Points on a hilly landscape, in no order, each with its height.
A ball rolls from a point to the lowest of its 2 nearest points, and stops where none of them is lower. Distance is the straight distance between rows; heights are no part of it.
j347: [113 121 166 123 128 101 142 148 134 119 166 166 156 107 104 107 152  82
 176 111 133  85]  (h 15.6)
j344: [167 174  98 158 154 118 172 118 135 141 100 146 140  99  89 129  72 208
 108 131 118 130]  (h 66.8)
j612: [ 87  79 149 148 131 165 110 109  73 158 151 186 147 167  99  86  93 122
 151  90  83 120]  (h 24.0)
j354: [126 161 156 131 146  93 113 184 154 115 131  44  68 133 141 192 139 115
 100 148 125 121]  (h 34.6)
j971: [ 98  95 139 147 141 142 107 100  99 134 138 170 144 174  99  94 109 124
 150 101 113 132]  (h 32.8)
j423: [ 84  77 147 141 132 147 125 118  88 156 169 188 160 156 100  73 116  98
 171  90  90  99]  (h 15.4)
j198: [157 169  98 106 138 142 149  67 155 143 109  99 166 126 140 117 121 159
 115 122 134 119]  (h 20.6)
j214: [100  61 120 130 131 159 130 165  90 170 175 180 156  75 104  92 150  91
 175 143  80  81]  (h 78.2)
j356: [117 137 153 153 168 105 159 162 144  95 136 161 138 101 109 130 110 166
 168 104 116 102]  (h 17.4)
j729: [111  90 132 108  80 126  71  99 118 119 154 141 144 164 138  93 172  65
 144 136 147 141]  (h 59.7)
j544: [101  68 134 125 147 153 157 195 122 144 154 177 132  50 108 138 164  69
 194 133  65  99]  (h 81.8)
j323: [170 169 104 165 129 120 142 138 150 151 128 139 128  86 121 120  95 187
  92 158 136 126]  (h 81.5)
j36: [119 124 144 106 118 117  91 151 144  93 126  93  90 153 155 150 162  85
 122 123 139 140]  (h 34.5)
j196: [164 167 119 134 141 130 149 141 166 136 107  64  77 106 156 172 119 174
  65 140 150 145]  (h 68.2)
j246: [102  94 159 136 135 128 139  99  97 161 171 185 161 164  87  63 118  84
 182  83 112  83]  (h 8.1)
j735: [126 148 169 134 147  93 153 177 161  95 142 135 128  95 112 147 133 142
 159 111 132  93]  (h 22.4)
j961: [122 100 140 142 108 130  98 187 114 116 119 147  84 125 138 158 109 143
 116 160 135 147]  (h 67.8)
j676: [163 152  91 113 133 134 152 114 120 129  49  95  92 117 141 152 110 188
  80 148 158 180]  (h 62.1)
j899: [140 138 110 120 103 132  92 128 147 122 133  79  84 139 163 135 150 119
  80 149 158 148]  (h 44.3)
j838: [135 153 161 132 125 101 164 186 175 114 170 117 122  72 124 133 149  80
 143 129 119  83]  (h 32.2)
j896: [157 154 117 111 129 123 146  90 167 132 133  99 154 118 152 128 133 149
 114 124 138 119]  (h 28.7)
j657: [149 185 116  91 158 128 187  88 165 114 106  83 169 116 145 152 120 165
 132 101 139 109]  (h 34.9)
j2: [ 93  85 160 134 113 152 102 201  94 100 122 158  86 107 136 170 124 131
 138 154 116 151]  (h 63.7)
j946: [130 162 152 116 152 109 117 159 166 107 125  48  80 135 153 180 146 131
 111 122 144 127]  (h 29.2)
j189: [168 140  77 121 127 138 152  56 105 169 107 150 154 177  96  74  78 150
 113 113  92 133]  (h 58.4)
j616: [170 147  92 167  95 130 114 149 128 144 122  90  74 109 159 137 120 144
  42 185 154 148]  (h 65.0)
j620: [138 134 108 102 111 131 114  60 152 143 145 117 165 153 138  96 148 107
 128 122 148 109]  (h 52.5)
j448: [146 139 122 144 169 126 168  94 111 130  99 148 150 148  83 121  64 177
 141  99  99 140]  (h 28.9)
j31: [149 117  90 158 109 140 112 107  93 177 109 158 141 139  87  91  83 165
  97 144 115 162]  (h 59.0)
j750: [102  81 130 115 106 133 115 134  97 163 173 180 165 111 105  71 153  58
 178 133 118  91]  (h 72.6)
j692: [148 143 141 148 134 110 132 174 148  98 118 114  87 111 123 166 109 172
 115 132 145 138]  (h 56.8)
j559: [143  91 118 164 108 129 119 127  70 144  57 169 104 132 111 136  91 189
  85 169 133 182]  (h 33.1)
j898: [ 92 106 167 114 135 106 115 109 115  92 146 160 159 157 120 111 157  89
 181  91 137 118]  (h 15.8)
j66: [167 141  94 158 117 123 134 124 114 149  83 141 109 111 114 132  96 194
  82 157 141 169]  (h 33.5)
j232: [149 167  84  90 138 153 163  49 135 161 107  92 188 140 144 116 116 146
 121 118 133 117]  (h 5.8)
j804: [101  68 147 151 105 156  85 152  74 117 103 168 111 137 131 143 118 148
 115 153 132 167]  (h 53.2)
j591: [ 74  77 148 111 115 135 112 143  87 139 162 184 161 125 109  97 162  46
 197 111 106 102]  (h 69.6)
j578: [ 99  71 125 132 116 147 107 148  92 168 166 181 159 106 104  68 137  96
 162 141  98  91]  (h 75.5)
j918: [151 136  95 136  85 137  92 117 139 133 122 100  99 134 162 118 139 134
  73 157 155 158]  (h 49.8)
j386: [ 72  75 175 142 125 162 105 182  74  99 111 173 103 118 128 175 122 139
 137 147 115 155]  (h 60.8)
j434: [163 157 105 131 126 136 141 133 139 137  78  82  76 114 156 159 123 178
  59 152 152 164]  (h 72.9)
j253: [146 154 124 160 179 118 181 112 120 120 100 150 145 124  88 134  61 196
 147  93 112 129]  (h 20.4)
j367: [152 158  70  86 113 156 134  41 134 177 117  97 181 148 142  95 127 139
  94 124 130 126]  (h 28.5)
j462: [117 105  97 123  57 154  66 141 113 135 150 123  93 134 167  98 160  74
  93 183 138 149]  (h 47.8)
j695: [146 179 111  88 138 145 172  98 169 131 108  63 149 114 171 158 135 161
 107 115 148 127]  (h 26.1)
j727: [116 121 112 121  81 128  63 144 125 130 151  90  90 149 170 134 173  63
  95 173 139 141]  (h 43.1)
j755: [160 130  96 160 117 132 130 116 103 153  85 154 133 123  94 112  78 188
  92 149 126 163]  (h 46.8)
j494: [119  75 128 155 105 141  98 129  81 126  74 162 100 144 137 140 107 165
  95 158 145 183]  (h 46.2)
j217: [138 154 163 140 136  97 170 195 179 116 160 124 121  66 109 127 137 124
 146 133 121  75]  (h 28.0)
j259: [120 139 154  89 135 101 116 132 160  85 141  89 109 139 150 155 179  79
 137 104 135 123]  (h 29.6)
j273: [164 126  73 143 113 141 129  69  85 179 102 152 148 160  88  85  78 160
  97 127 101 158]  (h 73.5)
j999: [124 124 149 126 154 120 162  76 116 150 173 179 160 164  88  78 106  98
 175  77 110  88]  (h 16.9)
j61: [127 155 151  94 179 116 164  82 151  91 121 110 153 136 132 146 139 135
 177  81 148  98]  (h 22.0)
j667: [ 80  83 165 107 134 123 142 175 106 115 147 176 149  99 118 136 162  50
 215 100  98  96]  (h 27.8)
j280: [125 124 161 126 126 104 162 177 140 137 164 149 154  69 106 107 162  63
 176 126 129  80]  (h 20.1)
j568: [148 137 114 170 131 125 140 146 131 145 124 160 141 106 102 111  94 184
 117 143 125 122]  (h 77.0)
j637: [135 126 131 114 159 131 170  46 115 140 143 152 162 183  98  83  88 109
 166  71 119 103]  (h 27.6)
j872: [125 126 123 111  96 125  67 142 136 112 139  90  89 144 155 137 153  88
 106 146 146 145]  (h 39.1)
j385: [120 145 149  83 159 117 136 114 168  86 114  88 122 147 155 164 154 140
 150  92 148 131]  (h 18.0)
j518: [124 116 127 139  97 132  98 190 121 123 139 121  67 114 144 146 121 111
 103 174 136 142]  (h 71.6)
j351: [ 65  68 167 118 106 141  82 130  81 105 138 174 151 161 130 112 157  85
 168 115 113 149]  (h 63.9)
j586: [157 139 104 146 103 126 111 142 143 134 118 105  95 112 147 136 115 155
  74 163 151 149]  (h 56.7)
j164: [133 119 109 113 124 132 110  62 125 142 136 142 162 170 122  89 135 107
 136 116 135 125]  (h 58.3)
j182: [156 152 113 137 117 122 128 119 167 124 137  97 132 113 148 127 142 143
  92 130 147 132]  (h 34.8)
j392: [157 169 121 134 142 117 148 140 161 111 102  91  97 107 137 169 110 184
  97 130 153 144]  (h 62.7)
j303: [ 79  94 177 112 135 109 119 129 111  74 138 162 152 147 118 137 158  61
 199  82 127 132]  (h 20.7)
j304: [154 139 100 117 148 138 146  56 120 157 125 147 164 173  99  90  99 130
 141  97 112 108]  (h 40.9)
j23: [106 100 130 129 167 129 123  63 103 124 124 162 157 189 111 105 100 128
 156  82 112 138]  (h 40.6)
j885: [ 95  69 123 129 139 149 143 179 112 147 157 166 149  61 117 109 159 101
 183 145  82  92]  (h 80.1)
j932: [148 165 102 127 109 133 140 114 170 146 144  61 119 126 175 141 153 131
  67 147 141 133]  (h 32.5)
j805: [139 160 126 150 117 118 115 137 146 148 140  22  85 140 172 165 150 112
  55 168 138 131]  (h 77.6)
j456: [151 109 112 163 112 125 127 144 100 133  68 144  95 119 120 148  92 191
  85 158 146 177]  (h 16.6)
j190: [ 77  76 157 139 115 160  86 156  71 103 121 172 121 137 130 147 127 134
 142 143 119 161]  (h 57.3)
j272: [110 100 123 109 108 132  85  84 126 120 146 147 150 170 132  92 157  98
 150 121 138 129]  (h 63.1)
j137: [ 73  78 154 118 113 127  90 126  85 123 153 183 154 159 125 101 158  71
 183 110 105 119]  (h 66.6)
j318: [114 139 166  80 158 102 131 111 163  71 128 103 125 154 147 149 178  95
 162  73 151 121]  (h 24.2)
j446: [ 86 113 180 110 139  97 139 167 123  86 142 163 146 120 113 149 161  55
 200  82 123 103]  (h 25.1)
j441: [163 162  94 171 142 126 163 127 135 165 121 159 155  99  77 101  76 194
 112 139 112 108]  (h 72.4)
j841: [126 182  90  79 121 154 171 100 163 146 107  50 139 138 194 153 138 148
  90 129 147 141]  (h 16.7)
j265: [ 64  69 171 127 115 162  74 154  76  96 123 175 123 146 132 145 151  96
 152 133 108 164]  (h 60.6)
j496: [182 180  86 151 124 135 165 110 155 146 118 113 140  82 123 123 103 183
  75 155 133 136]  (h 86.7)
j679: [103 106 158 114 134 112 160 189 127 135 155 174 155  80 107 127 169  37
 200 107 115  89]  (h 24.3)
j75: [151 174 130 103 177 127 172 101 165  94 109 107 150 117 131 156 122 164
 153  96 136 112]  (h 29.5)
j508: [128 165 135 146 113 105 112 153 155 132 159  28  88 130 167 168 163  76
  76 174 125 120]  (h 80.2)
j35: [112  95 106 109  65 138  65 122 120 126 159 148 133 143 156  92 168  66
 131 155 131 135]  (h 56.4)
j94: [137 157 160 140 146  99 125 202 162 109 135  70  70 111 131 193 124 131
 115 160 127 118]  (h 40.2)
j12: [105 116 135 130  98 129  91 206 121 118 151 121  77 112 140 157 139  82
 126 173 111 128]  (h 74.5)
j468: [157 161 104 146 153 126 157 111 128 126  86 122 140 114 105 147  88 206
 111 128 131 148]  (h 60.5)
j908: [152 162 115 159 109 124 110 158 147 136 140  56  77 118 162 156 131 134
  52 175 134 135]  (h 73.3)
j510: [170 153  90 121 142 131 143 102 124 139  69 114 121 121 122 138 105 191
  98 147 146 166]  (h 50.1)
j473: [110 118 163 122 147  97 140 123 131 106 150 151 155 140 106 117 144 113
 176  92 135 100]  (h 10.1)
j222: [148 143  89 100 107 153 109  49 144 170 126 113 170 150 151  92 148 131
  97 124 145 133]  (h 43.2)
j771: [154 163 153 163 145 111 140 204 162 107 131 100  77  95 128 169 100 162
  96 150 126 114]  (h 49.1)
j132: [129 126 117 139 163 129 139  91 115 119 113 158 151 161 102 106  95 157
 151  93 116 131]  (h 38.2)
j247: [117 100 102 129  68 144  56 130 117 131 142 143 118 139 148  89 141  94
 109 165 147 148]  (h 52.2)
j204: [140 177 108 105 120 140 153 113 169 150 136  28 110 141 188 156 156 133
  74 136 147 128]  (h 26.5)
j397: [122 135 157 113 169 108 151  87 143  99 136 136 157 144 111 130 131 130
 188  81 142 107]  (h 16.2)
j467: [123 164 146  91 167 120 144 138 173  96 104  66  97 139 161 178 151 145
 133  93 142 138]  (h 23.0)
j653: [128 146 148 156 175 105 162 138 133 101 113 162 141 120  91 142  85 185
 163  96 120 122]  (h 12.1)

Two balls start at each pair of points below. Name the first point that both come to, or write -.
j508, j692: j385
j214, j12: j190
j351, j23: -
j729, j899: j872
j94, j805: j385

For each start below, name every point that the ball comes to, in order.
j196: j392 j692 j771 j94 j354 j946 j467 j385
j568: j441 j344 j468 j510
j872: j36 j259 j318 j385
j518: j961 j2 j386 j190 j804 j494 j559 j456
